Points on a hilly landscape, in no order, each with its height.
From any point a ball rolls to the lowest of the 4 points nearest to it. It stops when none of these is lower. Distance is the straight distance between rows; heights are no part of it.
Z552: [152 148 202  75 154 152 103 141 232 161 111 155 188 114 140 136  80 103
 116  78]  h=627
Z55: [165 142 187  89 151 150 118 142 229 168 101 151 176 112 135 121  88 109
 116  84]  h=444
Z2: [172 144 159 128 144 144 124 145 229 161  89 139 141 110 127 119 103 106
 115  89]  h=206
Z365: [ 86 125  93  70 110 126 145 126 101 129 152 123 126 118 171 116 109 164
 137 179]  h=218
Z424: [170 162 181  94 144 139 106 147 210 154 136 140 168 129 149 108  88 113
 127  95]  h=675
Z660: [ 87 100 157  34 104 115 107 125 123 118 148 128 133 149 162 141 116 159
 135 113]  h=510
Z129: [115 107 129 192 134 131 155 106  67 104 112 122 109 147  76 156 170 124
 137 125]  h=698
Z167: [177 163 144 188 131 120 130 137 150 130 115 117 106 138 108 124 137 115
 135 110]  h=273
Z466: [ 78 153  21 175 127 149 132  99  27 105 149 118 109 118 146 127 119 108
 118 188]  h=164
Z370: [ 93  92  85 160 106 124 154 111  86 106 106 114 105 127  97 154 151 137
 126 135]  h=762
Z949: [159 142 177 205 166 152 153  97 172 171  49 131 124 160  80 160 132 122
 111  88]  h=446
Z251: [179 164 139 175 130 127 129 132 189 144  99 126 116 130 119 127 123 116
 126  99]  h=133
Z601: [160 106 152 135 123 106 116 159 136 111 150 136 131 122 126 100 157 117
 132 120]  h=292
Z573: [131  83 113 151 108 111 132 135 109 104 127 130 108 123 111 131 166 129
 126 125]  h=623
Z682: [132 101 121 176 116 115 136 127  93  97 126 124 106 135  90 143 169 123
 130 121]  h=606
Z651: [ 75 159 112  45 111 112 102 107  68 107 202 124 129 121 177 123  92 143
 147 168]  h=91
Z341: [174 135 143 169 126 118 121 149 150 120 136 120 117 122 119 109 146 113
 134 117]  h=199
Z487: [173 129 155 141 131 114 114 161 156 125 150 133 128 126 133  97 146 110
 127 116]  h=241
Z534: [167 130 159 130 142 144 123 140 237 159  78 145 148 101 104 139 111  99
 104  84]  h=193
Z310: [ 73 124  60 165 110 140 170  99  66 117 102 107  99 133 112 160 131 134
 129 162]  h=805
Z97: [166 139 172 106 145 146 120 147 236 164  98 143 166 107 127 125  96 106
 114  88]  h=83
Z320: [ 85 148  25 158 119 141 136 116  52 111 153 117 108 106 156 126 121 116
 124 194]  h=232
Z384: [ 90 138  61  82 126 131 107 120  44 116 186 135 140 102 168  97 119 141
 129 193]  h=58
Z496: [165 144 163 176 154 142 127 109 201 162  52 135 129 130  78 161 137 102
 101  77]  h=186
Z358: [ 69 164  23 181 141 154 144  86  15 109 138 109 106 138 137 136 117 108
 124 182]  h=242
Z211: [ 78 104  68 158  99 132 160 109  85 112 101 117  98 128 114 158 139 142
 128 146]  h=781
Z930: [ 77 153 117  39 105 114 112 115  92 115 189 119 125 133 179 134  84 156
 145 163]  h=245
Z345: [ 89 137  32 138 120 139 128 123  53 113 168 121 114  98 159 112 118 125
 118 196]  h=274
Z366: [ 80 125 116  46 108 122 129 123 107 128 156 123 130 134 174 127 102 171
 141 160]  h=171
Z775: [163 162 156 210 143 122 144 121 109 124 113 118 106 160  94 133 143 122
 145 117]  h=712
Z429: [162 133 180 192 172 148 141  99 177 169  45 133 145 142  61 171 143 108
  99  81]  h=505
Z516: [160 143 170 190 162 151 147 102 179 166  50 124 128 147  75 167 130 119
 109  88]  h=336
Z888: [ 86 105 134  42 109 119 130 126 121 124 146 120 132 138 162 132 114 170
 141 139]  h=487
Z88: [177 152 159 130 139 128 119 160 205 150 128 137 137 123 138 100 112 111
 125 101]  h=219
Z342: [100  98 116 180 123 131 147 103  62 108 102 123 108 140  77 158 165 132
 135 130]  h=686
Z382: [153 122 187 206 186 151 159  97 169 176  47 139 143 155  60 166 144 107
 102  88]  h=590
Z643: [ 99  85  85 135  96 127 150 127 109 111 114 119 106 117 116 146 148 148
 122 138]  h=763
Z78: [ 83 136  45 133 111 131 150 123  77 120 143 114 109 110 156 127 117 136
 124 191]  h=272
Z37: [165 125 172 112 144 144 121 139 243 162  84 150 163  95 106 136 103  91
 104  86]  h=280
Z163: [ 92 132  46 101 127 133 113 120  47 114 187 130 135 101 167  98 122 137
 125 201]  h=126
Z679: [139 127 146 204 139 122 143 109  75 108 120 125 109 149  82 139 160 122
 142 128]  h=713
Z718: [ 70 145  41 169 117 135 163 100  61 121 114 108  97 130 129 155 115 131
 127 173]  h=831
Z574: [ 84 130  62  70 130 129  99 112  32 109 201 140 147 109 166 101 116 141
 130 186]  h=9
Z828: [133  97 181  65 131 107  95 146 132 111 166 134 159 140 141 115 141 133
 130 100]  h=602
Z376: [178 152 152 164 140 137 132 129 208 157  77 130 121 120 106 137 122 105
 115  86]  h=154
Z144: [ 93  82 119  65 113 127 133 133 119 124 133 128 132 128 154 126 136 164
 126 143]  h=593
Z558: [149  99 172  83 133 107 100 152 141 119 162 138 156 135 141  97 148 121
 130 111]  h=447
Z696: [171 136 157 152 140 142 122 122 227 157  63 133 134 111  89 147 124 100
  96  80]  h=166
Z863: [163 169 165 212 152 140 157 110 134 148  86 120 108 170  94 145 130 132
 135 109]  h=576
Z786: [ 84 133  73  91 114 131 147 129  90 127 159 121 122 108 167 118 112 155
 133 189]  h=269
Z923: [144  89 145 127 121 113 114 159 126 113 148 134 131 120 127 106 161 124
 126 120]  h=334
Z488: [116  75 156  57 118 118 113 139 125 119 145 134 147 129 147 122 144 149
 132 115]  h=503
Z92: [177 144 162 127 143 127 114 158 186 141 150 136 143 129 143  95 120 112
 136 107]  h=264
Z491: [166 146 156 166 142 142 128 117 208 157  61 133 128 123  90 157 126 106
 103  85]  h=165
Z855: [ 94  78 104  91 107 124 144 141 117 125 125 122 119 117 146 131 135 160
 128 146]  h=511
Z861: [149 105 129 170 116 108 120 140 110 102 130 126 109 125 100 126 167 115
 128 119]  h=480
Z725: [ 93 144  63  84 129 128 122 127  58 118 178 123 132 105 171  99 110 146
 130 196]  h=48
Z684: [165 159 165 186 151 143 139 106 174 164  59 122 116 147  87 151 129 116
 117  91]  h=306
Z471: [183 160 143 161 130 129 129 143 196 145 107 128 115 125 129 119 119 116
 123 103]  h=145
Z156: [ 68 141  51 169 121 149 172  93  55 118 102 109 100 139 112 159 121 134
 133 169]  h=830
Z992: [ 99  85 139  55 112 117 123 135 127 126 143 126 138 131 151 130 135 163
 133 129]  h=541
Z593: [107  82 100 148 103 120 142 125 105 103 114 120 102 117 110 142 166 131
 133 127]  h=717
Z598: [ 84 143  80  61 118 125 124 126  74 123 176 124 130 118 171 106  99 155
 139 188]  h=99
Z224: [162 134 139 189 122 107 122 135 119 108 131 122 107 140 104 122 154 111
 137 115]  h=481
Z75: [ 78 152  93  44 119 113  87 105  49 105 209 131 138 118 175 116 104 140
 140 172]  h=152
Z455: [146 131 197  79 133 109  81 150 148 122 174 144 175 151 143 108 125 113
 136  94]  h=750
Z332: [ 95 133  33 123 127 140 121 125  43 113 179 130 130  96 166 100 125 127
 126 196]  h=220
Z263: [155 166 204  73 152 149 100 142 221 165 121 154 190 131 143 136  72 116
 125  82]  h=697
Z475: [ 87  95  79 148  98 126 154 120  95 112 109 112 100 121 120 151 142 140
 127 141]  h=766
Z65: [163 118 171 104 138 112 107 158 149 120 157 135 152 132 142  91 140 119
 134 113]  h=344
Z286: [ 94 138  41 122 120 131 133 125  68 117 164 119 115  95 162 108 115 132
 125 197]  h=294
Z564: [139  84 132 136 115 106 123 150 122 113 139 137 119 114 120 114 163 123
 128 122]  h=445
Z330: [161 152 171 212 177 152 167 104 140 166  68 119 113 170  92 151 124 136
 128  98]  h=579
Z153: [ 91  98  85  93 103 131 149 130 112 133 126 123 113 113 152 133 125 160
 132 164]  h=385
Z758: [169 144 167 111 148 144 123 148 219 159 114 143 159 114 136 114  98 113
 122  91]  h=386
Z544: [179 159 147 169 127 122 123 145 175 135 121 125 115 129 125 115 129 111
 135 106]  h=155
Z859: [167 146 178 103 141 122 103 161 170 133 159 142 162 137 144  92 122 112
 136 104]  h=424
Z745: [ 85 113  66 121  99 133 156 131  99 123 124 119 104 110 153 137 120 150
 133 173]  h=314
Z909: [161 121 139 169 122 107 120 145 129 109 136 125 109 127 111 114 156 113
 128 117]  h=313
Z425: [133 113 134 191 124 117 137 120  80 100 118 125 107 141  87 142 163 122
 133 119]  h=659
Z53: [ 88 140  72  71 128 128 107 117  52 112 191 133 136 106 172 102 108 150
 131 192]  h=51
Z389: [129  80 161  74 123 110 107 145 130 115 152 133 144 133 138 110 153 139
 129 113]  h=416
Z687: [164 111 161 119 135 110 110 162 148 119 156 138 142 129 133  92 150 118
 132 112]  h=288
Z659: [175 171 152 193 133 127 138 127 158 141  90 117 106 151 102 136 127 118
 129 104]  h=316
Z371: [165 159 146 201 133 115 132 127 115 116 120 122 103 148  97 127 150 118
 136 116]  h=554
Z640: [135  75 144  99 123 112 115 153 130 113 146 137 141 126 129 110 152 130
 129 118]  h=92
Z779: [ 79 114 151  31 101 117 109 116 120 122 156 114 136 146 169 150 103 160
 147 122]  h=711
Z504: [146 149 159 219 158 131 154 112  74 118 111 127 109 170  84 133 155 119
 144 123]  h=783
Z138: [170 172 147 188 133 133 135 126 175 142  92 116 108 141 103 132 123 120
 125  98]  h=198
Z160: [101  87 159  43 110 116 107 130 121 120 149 131 146 143 146 129 131 152
 132 111]  h=44
Z616: [154 137 144 206 132 114 134 122  89 108 122 124 107 149  89 137 157 116
 142 124]  h=724
Z964: [173 155 171 112 145 132 116 162 200 150 134 141 157 125 145 104  99 118
 133 103]  h=372
Z521: [114  69 108 116 106 121 138 139 120 115 123 128 110 110 126 132 156 145
 127 130]  h=710
Z586: [171 127 161 139 147 139 122 131 239 158  72 144 147 101  98 145 124  93
 100  86]  h=176
Z770: [ 75 138 135  31  98 119 119 118 106 116 171 119 131 143 177 140  93 160
 146 143]  h=486
Z857: [ 76 153 106  50 115 118 110 115  83 117 187 123 134 126 173 118  91 154
 144 177]  h=169
Z133: [107  91 179  45 115 112  97 133 129 112 159 134 155 149 147 129 136 136
 131  95]  h=437
Z851: [163 165 194  87 148 131  99 150 191 148 153 143 172 147 146 102 101 115
 137  95]  h=97
Z864: [ 90 137 100  55 113 127 135 125  93 124 165 125 127 118 177 118 100 163
 140 181]  h=160
Z148: [109  95 115 175 119 125 140 112  78 105 109 125 109 134  83 153 168 127
 134 120]  h=661
Z321: [174 148 154 145 134 140 125 144 218 155  95 134 134 111 122 118 109 110
 121  94]  h=167
Z635: [ 71 107  85 177 124 146 168  94  57 116  96 118 103 149  88 170 147 140
 137 142]  h=863

For each start below, name the point where the ball stops.
Z888: Z725
Z342: Z251
Z310: Z640
Z964: Z251
Z643: Z725
Z144: Z725
Z455: Z251
Z382: Z251
